Each row is a point on a landscape with many valleys, with its height.
From any point a ball rolls to the lowest of the 3 points nearest to it. It stops when none of these is lower. Distance is the straight distance between rows; heights are no part of it.
gabem: [-10  -7 -23 -13  16  -4  13 -39   7  11 -17   7  -4  31   7 -16 -22   8
 -23  10 -27   0 -54  -9  -7 -21  29  19   8  18  18  12  17  16  12 -17
  30   4   8 -28  -6 -20  47]  h=5.14
vuka: [  4  -4 -15 -10   6   5   8 -29   4   0  -2  10   4  10   0 -14 -16  11
 -16  16 -22   2 -45  -4  -6  -8  14   8  15   1   5   9  14  17  13 -18
  24   1  -8 -20   5  -4  37]  h=4.87
lir: [  3  -2 -10 -10   5   2  11 -19   8  -3   3   6   8  12  -9  -8 -11   4
  -8  19 -21  -4 -31   1  -2  -6  13   5  10  -2   0   3   9  16  15 -16
  15   1   0 -17   5   2  28]  h=4.75
nem: [ -4  -7   1   1  -1   3   6  -4  11   7 -15  10   0  12  -7  15 -15  -9
  -6  -6  -6 -19  16 -12   2 -24  15   6   2  21  13  -2   4   1   6  24
  -6  -7  42   7 -16 -25   9]  h=2.62
gol: [ -1  -7  -1  10  -6   2  -5   0   9  11 -18   6   0   8  -7  14 -21 -16
   0  -3  -4 -22  27  -4   9 -27  16  10  -3  25  14  -1   7  -1   9  29
  -7 -12  47  14 -17 -31  12]  h=2.10
marez: [-14 -12 -19   2   0  11  17 -40  15   9 -12   7   8  35  -4   5 -34  -3
 -26   7 -19  -8 -11  -6  16 -30  30  20   3  36  18   0  13  18  27  -1
  26   7  27  -8  -5 -38  35]  h=4.26
rom: [ -2  12  24  -1   3  -5 -21  38 -19 -12  17 -18 -17 -29  12   4  37   8
  29 -13  31  13  30  21  -9  46 -18 -31  -4 -28 -20   7  -8 -16 -21  -7
 -27  -3 -45   0  12  35 -55]  h=1.03
gafed: [ -4  -8   3   7  -2   2   6  -8  11  11 -17   7   2  16  -5  16 -18  -6
 -13   0  -6 -18  17  -6   6 -29  13  15   4  23  14  -5   7   8  13  18
  -2  -6  43   7 -17 -39  19]  h=2.96
ner: [  2  10  21   0  -1 -13 -19  37 -14 -11  16 -15 -14 -29  14   3  43   8
  33 -13  28  12  16  18 -13  49 -22 -34  -4 -29 -20   5  -3 -17 -22 -14
 -27  -8 -59 -10  15  38 -46]  h=2.30
gamul: [  4   4   8 -12   3   0   5  12  -8   0   8   0   2 -10  17  -5  16   4
  13 -11   7  12  -9  -1  -1  19 -21 -13   4 -19  -6   1  -8   2 -15 -14
  -4   0 -27   0   9   8  -7]  h=1.95
ror: [  0  -1  -2  -6  -2  -1  13  -2   3 -10  -5   5   7   4  -1   4  -2  -2
  -3   6  -4   2   0  -7  -1 -13   5  -3   6  -3   2   4   3  12   8   2
   0   7  14   1  -2  -9  -1]  h=2.26
Dipi: [ -2  -3  -9 -11   1   5   9 -17   7   1   8   4   9  14  -3  -2 -10   5
 -16  17 -17  -2 -27  -2  -1 -12  13   6  12   4   3   4  10  14  13  -6
  17   0   2 -14   4  -3  20]  h=5.27
nomes: [-10 -11 -19  -5   6   8   9 -35  15  11  -6   3   0  35  -2   3 -22  -2
 -19   7 -24  -7 -21  -3   8 -30  22  12   9  33  10   4  10  13  23  -3
  19   3  20 -11  -8 -33  33]  h=4.78
Bovo: [ -6  -6   0  -3   3   2  11 -13  13  10  -8   4   6  22  -3  15 -14  -5
 -15   8 -14 -13  -5 -10   1 -20  13  12   6  23  11  -4   4   7  11   9
   0  -8  25  -2 -15 -27  19]  h=4.02
let: [  2  -6   2  13 -12   2  -9  14   0 -10  -8   3   6  -4  -2   2  -8  -7
   4  -2  14  -2  22   9   7 -16   1  -5 -14   9   0  -1  -1  -2   1  26
  -9  -2  17  17   0  -7 -17]  h=3.45
tofe: [  3  -3  24  11  -9   1 -21  32  -5  -4  12  -6  -5 -24  -5   4   6  -6
  10 -12  26  -4  41  14   6  19 -21  -5 -15  -9 -13  -7 -11 -21 -16  18
 -11   1   4  19  -2  14 -36]  h=6.07
Buras: [ -7  -7  -6  -5   8   4  13 -18  11   8   2   6   5  26  -1   5 -17   2
 -20   9 -24  -7 -25  -5  -2 -20  17  13   6  22  13   0   6   9  13   0
  14  -7  16 -14  -8 -15  28]  h=7.09
Lalo: [ 11  12  -2 -14  13 -13   4 -11 -11   1   9   2  -4 -13   7  -5  21   8
   7  -6   2  20 -26  -9 -10  28 -17  -6   9 -16 -14  -1  -8  11 -13 -26
  -4   7 -53 -14  12  25  -3]  h=6.36
Kob: [  2   2   9   7  -3  -3  -9  19  -3  -7  -1  -6   0  -4   5  -3  10  -5
  12   0   4   7  17  13   1  -1 -13  -1 -12   1   0   0   0 -13  -6  11
  -7   0   3  13   9   3 -13]  h=3.33
nulu: [  0 -17  16  22 -19   5 -14  26 -12   4   1   3   1  -7 -15   7  -7  -7
  -1  -1  18  -7  44   8  15 -11   2  -3 -16  17  -2 -16  -8  -5   9  47
  -9  -3  28  24 -11  -9 -30]  h=7.28
bapuv: [  3  -4   9  11 -15  -1 -16  15   2 -11  -4  -3   2  -6  -1   0  -1  -9
   9   0  12   1  31  11   8 -14  -6  -4 -15   8  -1  -5   3  -9   2  28
 -16  -4  14  17   2  -3 -17]  h=2.61
fana: [ -1  -1   1  -2  -3  -1  14   0   4  -4  -7   4   7   5   2   7  -9  -2
  -8   4  -3  -6   2 -10   3 -15  10   0   8   3  11   3  -4   9   6  11
   0   4  23   2  -6  -9  -1]  h=2.29
firul: [  9  -2  30  18 -14  -4 -21  38 -10  -6   4 -10 -11 -16 -16  11   4 -16
  16  -4  22  -5  61   6  18   4 -25  -6  -9   5 -11  -9 -24 -14   1  41
 -19  -8  18  27 -21   2 -37]  h=7.26
valut: [ -5  -3 -11  -7   9   4   9 -26   7   1   0   3   3  13  -2  -5 -16   5
 -22  15 -21  -2 -40  -1  -5 -12  18  11   9   9  10   4  11  15  14 -12
  22   0   1 -19   3  -5  32]  h=5.28
rus: [  5  -1  25   4 -12  -4 -17  33  -5  -7  15  -9 -10 -33  -1   2  16  -3
  21 -12  32  -5  45   9   7  24 -25 -16  -7 -15 -25  -6 -12 -20 -18   9
 -17  -3  -3  17  -5  24 -55]  h=2.52
sorem: [ -9 -11  -8  -5   8   6  16 -26  13   9   0   4   4  31  -4  10 -19  -7
 -20   8 -20  -8 -12  -4   7 -26  17  16   5  29  12  -7   7  11  17   5
   8  -6  22  -8  -9 -28  28]  h=7.02
vuve: [ 10   2 -26 -11  10  -4   6 -41   8   3 -12  11  -5  12   4 -15  -9  11
 -12  14 -21   8 -55  -9 -13 -13  12  13  13  -8  13   9  19  19   8 -32
  20  11 -19 -27   5  -2  51]  h=2.24
Nufut: [  0   7 -15 -10  14  -3  11 -14  -1   0   0   1   1   7  -1  -9   5  -1
  -6   8 -16   4 -15  -4  -5  10   0   0   8 -11   1  -1  -2   9   5 -15
   4   7  -6 -11   4   8  12]  h=2.47
gek: [  7  11  10   1  -6  -1  -2  22  -8  -4   6  -7   0 -23  11   1  17   6
  23 -17  13   8   8   1  -4  22 -15 -19  -4 -24 -20   4 -15 -13 -23 -15
 -16 -15 -34   4  10  26 -23]  h=3.15
Tivi: [ -5 -11   4  15 -10   2  -6  13   2   1 -12   3   4  -2  -5   3 -11 -10
   3  -3   8  -3  22   5   6 -19  13  -5  -4  14   5  -2  -2  -7   3  34
  -7   0  32  19  -5 -11 -13]  h=6.09
zeg: [ -9  -2 -12  -8   5   3   7 -23   6   2   2   9   5  19  -3  -3 -16   3
 -23  13 -21   0 -35  -5  -3 -15  17  12   9  15  10   4  13  10  14  -6
  20  -2   5 -20   3 -10  35]  h=5.31
mivan: [  9  12 -32 -20  19  -2  -2 -30  -5   9   1   5   1  -1   4 -17   4  12
  -8   2 -20   2 -49 -15 -20  11  11   7  -2 -23   9  12   7   7  -1 -35
  11  11 -34 -30  11  14  29]  h=4.09
mida: [  2   5  29  12 -16   0 -21  44 -14  -8  12 -12 -14 -29 -10  11  10 -12
  18 -16  39  -1  57   5  20  19 -29 -18  -7 -11 -17  -7 -17 -26 -12  27
 -15   3   9  24 -10  17 -54]  h=9.01
rem: [  6   3  26   7 -11  -2 -18  37  -8  -6  11  -9 -16 -23  -3   3  20  -5
  21 -12  36  -1  49   6  12  24 -27 -22 -12 -13 -24  -5 -17 -25 -21   6
 -13  -2 -10  27  -5  23 -61]  h=2.16
teg: [  0  -1  -6  -9   8  -1  17 -10   6  -5   3   2   7  10  -9   1  -5  -1
 -11  11  -9  -1 -19  -7  -3  -3  10  -1  12  -1   0   0   4  17  12 -12
   9   0   4  -9  -3  -3  13]  h=2.91
lin: [  1   3  21  12  -7   1 -16  27  -5  -5  10 -10  -2 -18  -6   4   8  -6
   9  -7  16   1  36  13   1   9 -22  -4 -17  -4 -11  -6  -9 -20 -12  17
 -12  -2   5  15   1  15 -29]  h=6.79
kegin: [ -6 -10  -8   0   2  11  16 -26  13   9  -3   4   5  36  -3  14 -25  -3
 -20   8 -14 -16  -6  -6  10 -27  21  18   3  31  13  -9   9  13  23   5
  10  -1  29  -5 -11 -36  28]  h=2.33
vafu: [ -7 -16   2  15 -15   3 -12  20  -1   7  -9  10   1  -4 -14   4 -10  -7
   3  -5   8  -8  30   5   8 -18  12   1 -10  24   7  -8  -3 -11   5  41
  -5  -4  32  23  -8 -12 -16]  h=7.04
Mir: [-18 -15 -20   5  -4   7  20 -43  16  16 -14   5  13  34  -7   4 -34  -6
 -27   2 -22 -11 -15  -4  17 -31  34  22   2  35  18  -2   9  11  28  -2
  27  10  37  -4  -2 -40  42]  h=4.20
miro: [  8   4 -25 -10   5   0  -2 -38   8   3  -8   7   1   7   0 -16  -6  13
  -8  15 -22   4 -47  -9 -11  -6  12   9  10  -9   7   9  14  14   7 -32
  20   4 -18 -27   5   4  43]  h=3.56
zuza: [ -2   8  -8 -13  14  -3  13  -7  -9   4   7  -2   2  -4   4 -13   9   2
  -4   2  -4  11 -18  -1  -7  25  -8   0   8 -10   1  -1  -2   4  -2 -17
   3  11 -19 -10   6   3   9]  h=2.41
Lezes: [  6   5  18   7 -10   0 -15  28  -1  -8  12 -11  -4 -24   4  -1  15   5
  19 -10  17   2  32  12   2  21 -19 -17 -12 -17 -26  -5  -5 -22 -17   1
 -17  -7 -11  14   5  19 -40]  h=2.45
rozib: [ -3  -1   0 -10   4  -2  16 -12   6  -6  -1   4   8  12  -3   4  -5   2
 -11  11  -8  -5  -9  -7  -3  -8   9   4  10   1   3  -1   3  13  10  -6
   5   1  13  -6  -4  -9   7]  h=2.32
nus: [  1   8 -25 -14  16  -1   5 -22  -4   7   7  -2   0  -5   1 -17   5  10
 -10   7 -17  -1 -37  -7 -15  19   7   4  -1 -20   3   5   3   9   7 -26
   8  12 -28 -19  14  13  20]  h=5.74
Lod: [ -7 -10  -2   7  -8  -3   0   9   7   3 -11   7   2   1  -7  14 -13  -8
  -4  -8   2  -8  16  -7  -1 -20  15   5  -2  14  12  -2   0  -3   0  26
  -1  -7  38  13  -8 -13  -2]  h=7.73
Lipug: [ -6  -6   5   9 -12   0   0  14   2  -6 -12   6   5  -4  -4   4  -7  -5
   1  -4  13  -5  15   1   7 -21  11  -3  -6  10   7  -2   3   0   2  28
  -4  -1  29  16  -3 -10  -4]  h=7.43
bofum: [ -1   9  18   5  -3  -3 -15  33 -15 -14   7 -16 -13 -23   9   4  30   9
  27 -16  23   8  22  15 -12  44  -8 -18  -9 -27 -18   8  -8 -17 -23  -9
 -22  -8 -43   5  10  33 -44]  h=3.65
ziken: [  0   5  21   7  -5  -4 -18  32 -14  -5  14 -14 -17 -28   6   4  30   1
  28 -15  24   7  33  17  -6  38 -15 -21  -7 -19 -18   2 -14 -23 -25 -10
 -21  -5 -30  14   9  34 -57]  h=4.16
Nebi: [  6  17   7  -7   6  -6   1  11 -18  -3   9  -4  -3 -18  15   2  16   5
  19 -15   8  18 -13  -6 -10  30 -20  -7   6 -26 -10   6 -19   1 -18 -28
  -8  -1 -57  -4  10  33 -11]  h=3.64
Rovi: [  0   4   8   6   0  -3 -10  22  -3  -8   2  -7  -1  -6   8  -5   9  -5
  10  -7   9   7  14  11   4   6 -17  -3 -10  -6   4   0  -5 -14 -16   9
 -11  -3   2  11   7   8 -12]  h=4.21
zerov: [-11 -15   1  12  -8  13  18 -18  11  15 -15   9   6  30  -7  14 -27  -7
 -19   8  -7 -21   7  -3  15 -36  21  20   1  33  17 -12   7  15  18  14
   1   3  39  12 -14 -42  27]  h=3.16
Nopi: [ -1  -8   3  15 -15   5  -7  15  -1  -3  -5   7   0  -7  -7   2  -7  -8
   3  -1  14  -8  27   8  10 -14   7  -4 -10  13   5  -3   2  -5   1  34
  -6   1  26  14   0  -8 -18]  h=4.67
Fali: [ 11  11 -32 -18  21  -4   3 -38   1   7  -7  10   0   1   5 -10   1  19
  -7   7 -26   4 -59 -22 -20  -1  10  15   5 -18  20  13  15  12  -6 -39
  16  18 -32 -29   8  11  46]  h=4.06
rufi: [  7  -3  30  23 -20  -4 -17  45 -12  -5   7  -8  -8 -17 -14  12   1 -15
  14  -2  21  -5  62  11  21  -2 -18  -3  -4   0 -14  -9 -27 -11   3  46
 -17  -7  20  29 -19  -4 -34]  h=7.24
zapam: [ -6  -6 -21  -9   5   0   6 -31   3   6  -7  11   1  20   3 -13 -14   7
 -25  10 -25   4 -52  -6  -5 -15  23  14  11  14  16   5  16  15  14 -15
  31   6   3 -21   1  -6  42]  h=5.35
Losan: [ -5  -7   1   4 -11  -2   5   8   4  -9 -10   4   6   5  -2   4  -7  -7
  -3  -6   7  -7  13  -7   4 -17   8  -7   2   9   8   3  -1   5   2  16
  -1  -3  26   9  -4  -6  -7]  h=4.22
Botel: [ -7  -4  -3  -7   4   4  12 -19  11  11   3   6   9  26  -2  12 -13  -3
 -17   6 -22 -10 -11 -10   0 -21  14  14   6  21  13  -4   5   9  15   4
   7  -6  22  -5 -10 -21  22]  h=5.85
duf: [  2  16  12  -1   1  -7 -11  34 -19  -7  11 -17  -9 -25  16   4  32  10
  28 -15  25   7   5   9 -13  47 -17 -24  -2 -31 -17  13  -9  -8 -21 -21
 -25  -8 -57 -13  14  40 -36]  h=2.39
Ris: [  4   4  11   1  -5   3  -2  24  -5  -5   3  -5   2 -14  13  -2  11   1
  10 -10   9   7   1   8   1  14 -22  -9  -4 -12  -6   0  -3 -10 -20  -2
  -8  -4 -11  12  10   2  -8]  h=2.51
tuso: [  5   2  26   9  -7  -6 -16  30 -13 -10  13  -8 -18 -29   2   1  28  -3
  26 -13  26   6  43  13   4  32 -22 -17  -8 -17 -23   1 -18 -25 -21  -3
 -17  -7 -25  20   3  32 -59]  h=1.91
ketup: [ -3   4 -18 -15  14  -2  14 -12  -3  10   7  -4   4  -2   1 -15  11   6
  -7   2  -8   6 -26  -5 -13  27   0  -5   4 -13   2   4  -2   8   2 -20
   4   9 -17 -14   9   6   6]  h=2.38
gefim: [  2   7 -21  -9  11   0   4 -25   3   0   1  -1   5   3  -5 -14   2   5
  -5  15 -22   1 -32 -11 -10   8   6   6   5  -8   1   4   6   6   7 -26
  10   4 -19 -22   5   8  26]  h=5.84
Zuku: [  8   7 -30 -11  16  -6   9 -42   7   6 -11  15  -1  11   1 -14  -7  19
 -10  15 -21   8 -60 -17 -10 -14  11  11  15  -9  11   9  22  19   2 -43
  23  11 -22 -30   2  -1  53]  h=2.13
Mufil: [  8  10   1 -10   1  -1   8  -3  -7   1   8   3   1 -11  16  -5  19   5
  14  -9   5  16 -15  -8  -5  24 -18 -13  11 -16 -14   0  -9   3 -15 -20
  -3  -1 -41  -5   8  17  -4]  h=5.10
Lig: [  5   5  18   8  -4  -2 -13  29 -10  -7  11 -19 -10 -23   9   2  26   3
  23 -16  19   6  28  11  -3  33 -12 -19  -8 -23 -26   6 -17 -21 -22 -12
 -20 -11 -32  13  10  35 -45]  h=3.66
geb: [ -5  -8   3  -1   2   0  11  -4  13  12  -9   7   4  19  -3  17 -14  -7
 -10   6 -12 -14   4 -12   3 -26  14  15   4  21  14  -5  -1   6   8  14
   1 -11  37   3 -19 -26  13]  h=2.53
bop: [  9  -5  25  22 -16  -1 -17  23  -8  -4   6  -6  -2  -9 -12   7   0  -8
   8   2  22  -3  49  15  15  -9 -14  -3  -9   8 -11 -11  -9  -6   6  42
 -16  -5  17  23 -11  -3 -31]  h=7.01
tedib: [ -5 -13   5  10  -7   8  12 -12  10  16 -18   7   4  21  -3  18 -23  -6
 -14   4  -6 -23  15  -5  13 -34  17  18   6  27  18  -5   9   8  14  15
  -2  -3  41  15 -19 -41  23]  h=3.07
Rami: [-10 -12   4  16 -10   0  -8  14   8   4 -12   6   0  -1 -11  10 -14 -12
   2  -6   4 -14  28   2   8 -19  17   1  -7  20   7  -5   0  -9   4  36
  -6  -6  42  20 -12 -14  -5]  h=6.89
gogi: [  0   5   4   3  -1  -1  -1  17  -2 -12  -3  -2  -2  -4   6  -3   8  -4
  12  -6   0   8  12   6   1   3 -12  -5  -7   0   4   4  -7  -9 -13   4
  -9   2   1  10   8   3 -12]  h=3.96
Zus: [  4  -2  17  15  -8  -4 -18  26  -3  -7   6  -9  -2 -12  -5   3   8  -8
  12  -2  16   2  38  12   4  -1 -18   0 -17   3  -9 -10  -8 -15  -7  23
 -13  -5  13  22  -5   7 -24]  h=6.93
kopu: [-12  -9 -15  -8   9   2   8 -31   7   8  -1   9   3  23   2 -10 -19   0
 -21  11 -25   1 -39  -5  -6 -17  22  16   6  20  14   2   8   9  15  -7
  26  -2   7 -18   2 -11  39]  h=5.34
veko: [ -5   8   1  -4   4   2   0  18  -5  -6  -1  -1  -2  -8   9  -4  12  -2
   5  -7   0  10   2   5  -3  13 -17  -6   1  -9   2   3  -6  -7  -9   0
  -5   6  -7   8   9   2  -7]  h=3.81
Befot: [ -2   7  -4  -8   9  -5  12   0  -3  -2  -2  -5  -3   2   4  -9  11   0
  -1   1  -6  14   0  -2  -6   9  -8   0   5 -11   7   2  -5   2  -5 -10
  -1   8  -3  -2   4   6  -2]  h=6.73
dulo: [ -6  -2   1  -5   0   4  17  -5   9  -3   1   2  12   6  -3   7  -8  -3
 -11   5  -5  -4  -9  -5  -2 -13  11   6   7   1   4   1   3  12   7   3
   8   0  16  -1  -5  -9   6]  h=2.06
kego: [ 2  1 -4 -6  4 -1 13 -7  6 -6 -2  1  7  7  0 -2  2 -1 -6 12 -7 -2 -7 -6
 -3 -2  4 -1 11 -6  0  0  0 13 10 -8  3  5  6 -5 -1 -6  7]  h=2.65
gis: [-23 -14 -17   9  -3   8  24 -37  18  15 -19   5  11  37 -12   7 -37  -7
 -26   4 -23 -13  -5  -7  16 -34  30  26   2  39  17 -14   3  13  26   5
  21  13  41   4  -9 -39  36]  h=3.95
bog: [  3   0 -19  -9   7   1   5 -37   8   2 -10  16   1  12   0 -14 -13  11
 -17  17 -18   3 -53  -9 -10 -14  16   8  18   1   9   7  19  18   9 -23
  25   5  -8 -31   6  -2  42]  h=3.99
kuz: [  3   0  26  10 -12   3 -21  37  -8  -5  16 -11  -5 -26  -2   7  12  -1
  13 -13  26  -5  43  10  11  22 -23  -9 -13 -14 -21  -6 -10 -21 -16  13
 -10  -2   0  18  -4  15 -44]  h=4.54
Bab: [  6  10 -25 -17  14  -4   2 -23  -4   8   6   4   1  -6   2 -17  11  18
  -7  -1  -9   5 -43 -12 -13  22   2   0  -2 -19  -6   3  12  12  -1 -31
   8  11 -40 -29  16  15  22]  h=4.97
Kek: [  5  20   9  -4   1  -1  -5  22 -18  -4   7  -7  -2 -22  16  11  23   4
  26 -15  12  10  -1   1 -12  36 -12 -15  -4 -32 -15  13 -17  -8 -24 -24
 -20  -7 -52  -6  14  37 -24]  h=3.21
Vif: [  9  13 -24 -11  13   1   1 -33   1   6  -2  -2   2   4  -4 -15   1   9
  -5  13 -26   4 -43  -9 -12   6   8   6   4  -8   5   5   7   8   9 -27
  13   3 -19 -23  10  11  31]  h=4.64
soz: [  3  -1  32  11  -7  -1 -24  45 -10  -7  12 -12  -9 -25  -8  11  10 -13
  12  -9  28  -4  55   7  13  14 -27  -4 -13  -7 -14  -7 -16 -23  -7  29
 -11   2  11  25 -13  17 -45]  h=8.06
Rizo: [  4   2   4  13  -9  -2 -13  17   1  -7  -5  -3   0  -1   0  -2   5  -8
  12   2   8   4  25  13   3  -8  -9  -2 -10   6   0  -1  -3 -12  -6  22
 -11  -2   6  16   2   1 -17]  h=2.74
Beto: [ -7  -6  -1  -2   5   0  17  -9  11   6   2   5   8  15  -2  10 -13   0
 -18   6 -15  -8 -13  -7  -4 -16  14  10   6   8  10  -2   5   8  10   5
  12  -3  19  -1  -3 -13  17]  h=2.92
Biv: [  1   0  17   8  -5   4 -12  27  -2  -9   8  -8  -1 -15  -2   3   7  -4
  14  -6  12   1  23  17  -1   8 -21   1 -18  -7  -6  -4  -6 -23 -14   9
 -12  -4   0  18   8  14 -24]  h=6.18
Zefa: [ -4   2  -4   4  -6   0   2   7   2 -12 -12   5   3   0   1   3  -3  -2
   0  -2   5   0  12   0   3 -12   3  -6   1   5   4   4   2   5   1  13
  -7   3  22  12   1  -6  -7]  h=2.44
rut: [ -1   8  -1 -11   7   0  10   3  -7   4   5   2   4  -6   9  -9  12   5
   4  -5   5  14 -15  -1  -3  23 -16  -8   6 -17   3   1  -2  -1 -13 -11
  -1   8 -18  -2   7   3   1]  h=4.77
Fusif: [  3   4 -13 -10   9   2   7 -19   6  -2   0   0   6  11  -5 -11  -3   2
  -4  16 -19  -1 -22  -6  -5   0   5   3  10  -7   1   1   2  17  10 -19
   6  -1  -4 -18   2   3  16]  h=3.44
fub: [  4   3  17   7  -6   9 -14  24  -2  -8  12  -6   1 -18   5   1  11   0
  11 -11  16   3  19  16   2  16 -24 -13 -15 -15 -13  -2  -2 -20 -17   3
  -8  -6  -6  14   8  12 -22]  h=4.31
gulo: [-14 -15 -22  -2   4  10  16 -49  13   9 -14   6   7  35  -1   0 -37  -2
 -29   5 -19  -7 -21  -7  11 -28  33  18   3  34  19   3  14  18  26  -9
  25   7  30 -10  -6 -37  39]  h=4.27
Rozul: [  2   3  -1   2  -6  -6  -3  11   1 -13  -9  -1   5   3   4  -3   7  -7
  14   1   5   7  13   8   1  -9  -8  -7   0   3   2   3   1  -5  -5   9
 -11  -2  11   9   0  -5  -8]  h=3.06
gemu: [  9   8 -32 -15  17  -5   1 -36   0   6  -5   7  -1   3   5 -14   0  15
  -6   9 -25   3 -55 -16 -17  -6  15  15   7 -17  12  12  12   8  -2 -38
  16  10 -31 -29   7  12  45]  h=4.03
sebu: [-12 -15  -8   8  -7  12  18 -28  17  13  -8   4   8  33  -8  14 -30  -5
 -25   9 -17 -15   2  -6  15 -32  26  18   4  34  21 -11  11  12  26   6
   9   5  34   3  -9 -43  29]  h=3.41
puz: [  7 -11  27  22 -20   3 -20  39 -12  -1   6  -6  -5 -13 -17  11   0 -11
   8  -3  23  -6  58  10  21  -9 -17  -2  -7  11 -10 -12 -20  -8   4  50
 -15 -13  21  26 -16  -7 -39]  h=7.17
Kesuz: [ -1  -4 -19 -12  14  -5  13 -40   4   7 -14  14  -4  18   5 -17 -17  13
 -22  14 -16   5 -61 -13 -12 -19  21  12  15  10  19   7  25  20  11 -23
  28   9  -7 -29  -3  -8  53]  h=4.80
gepe: [  3   2  16   6  -7   6 -14  29  -5  -7  13 -10   2 -22   2   2  13   0
   7 -10  21   1  23  12   1  17 -23 -10 -12 -14 -17  -1  -1 -21 -13   7
 -11  -6  -6  14   5  15 -28]  h=4.38
subid: [ 10  -4  15  17 -16  -2 -22  21  -3  -5   4  -6  -2  -6  -9   5   3  -7
  13   1  20   0  42  15  12 -11 -14   0 -13  10 -11  -9  -7  -9   5  33
 -16  -7  15  23  -7   0 -27]  h=6.95
gido: [ -8  -8 -23  -8  11  -6   8 -41  10   9 -17   7  -2  29   4  -9 -23   3
 -18  11 -27  -2 -44  -6  -6 -24  28  18   9  23  19  12  16  14  17 -16
  28   3  14 -24  -9 -24  49]  h=5.29
Vafas: [ 12  10 -30 -13  24  -9   7 -49   6   6  -6  16  -7  16   3  -8   0  16
  -8   9 -23  15 -62 -22 -20 -11  11  16  14 -13  15   9  21  19  -2 -44
  23  18 -28 -33   1   3  57]  h=4.18
Sobo: [  1   4  -4 -16   7  -6   7  -5  -8   6   9   2   0  -9   7  -9  17   6
   4  -5   4  13 -20  -4  -6  23 -13 -11  10 -16  -9  -2  -1   9  -6 -17
   0   9 -33 -10   8   6   2]  h=3.14
zured: [  4  10  14   3 -10   5  -8  26  -5  -6  10  -8  -3 -20   8  -1  13   4
  14 -15  18   4  14  12   1  18 -19 -20 -11 -16 -21   0  -3 -20 -20  -5
 -14 -11 -16  10   7  15 -25]  h=2.88
Gavut: [  7  10 -23 -19  13  -1   8 -25  -8   8  12   0   4  -5   4 -18  14  14
  -2  -2  -4   6 -36  -9 -12  26  -2  -2   2 -16  -5  -1   5   8   0 -27
   5  10 -34 -25  16  12   9]  h=4.88
Bifa: [  5   3  23  10  -5  -3 -16  26 -11 -10  10  -9 -14 -25   2   3  26   3
  21 -13  22   5  35  11  -2  27 -16 -19  -9 -24 -26   0 -15 -23 -22  -6
 -19  -9 -23  12   4  31 -50]  h=1.30
pak: [  7  10 -12 -15  13  -7  10 -15  -8   4   9   1  -1 -10   5 -15  14  13
  -3  -4   0  10 -31  -7 -11  31  -8  -7   4 -15  -9  -2   7   8  -2 -24
   5   9 -37 -18  14  14   5]  h=4.12
fut: [  0   3  -6  -1   2  -1   8   3   4 -13  -8  -3   1   7   2  -2   7  -5
   5   4  -1   4   4   0   0  -8  -4  -5   5  -3   2   4  -4   5   2   2
  -7   3   9   0   1  -5  -5]  h=2.58
fedal: [  9  15   8  -7  -2  -3   1  15  -8  -4   7  -5   0 -19  13   2  18   3
  23 -14  11  13   1   1  -6  24 -19 -11   0 -22 -15   0 -15  -9 -26 -16
 -12 -12 -40   5  12  25 -15]  h=3.30
gugef: [  6  -2  27  15  -7  -2 -22  36  -5  -3  11 -12 -10 -18 -11  11   8 -14
  11  -8  24  -3  53  11   8   6 -22  -1 -12   1 -14 -12 -19 -20  -8  35
 -16  -7  19  20 -11   7 -38]  h=7.37

Call two points neighbours if one is among the 3 nearest of the other. Go from one point of each pair to the other, from neighbour to neighbour, staying as low as possible. Name the highest point that can't be avoided.
Zuku and ketup => vuka
ketup and Zefa => Fusif
dulo and Ris => gogi
gamul and ketup => Sobo
Zefa and dulo => fut
geb and gol => nem
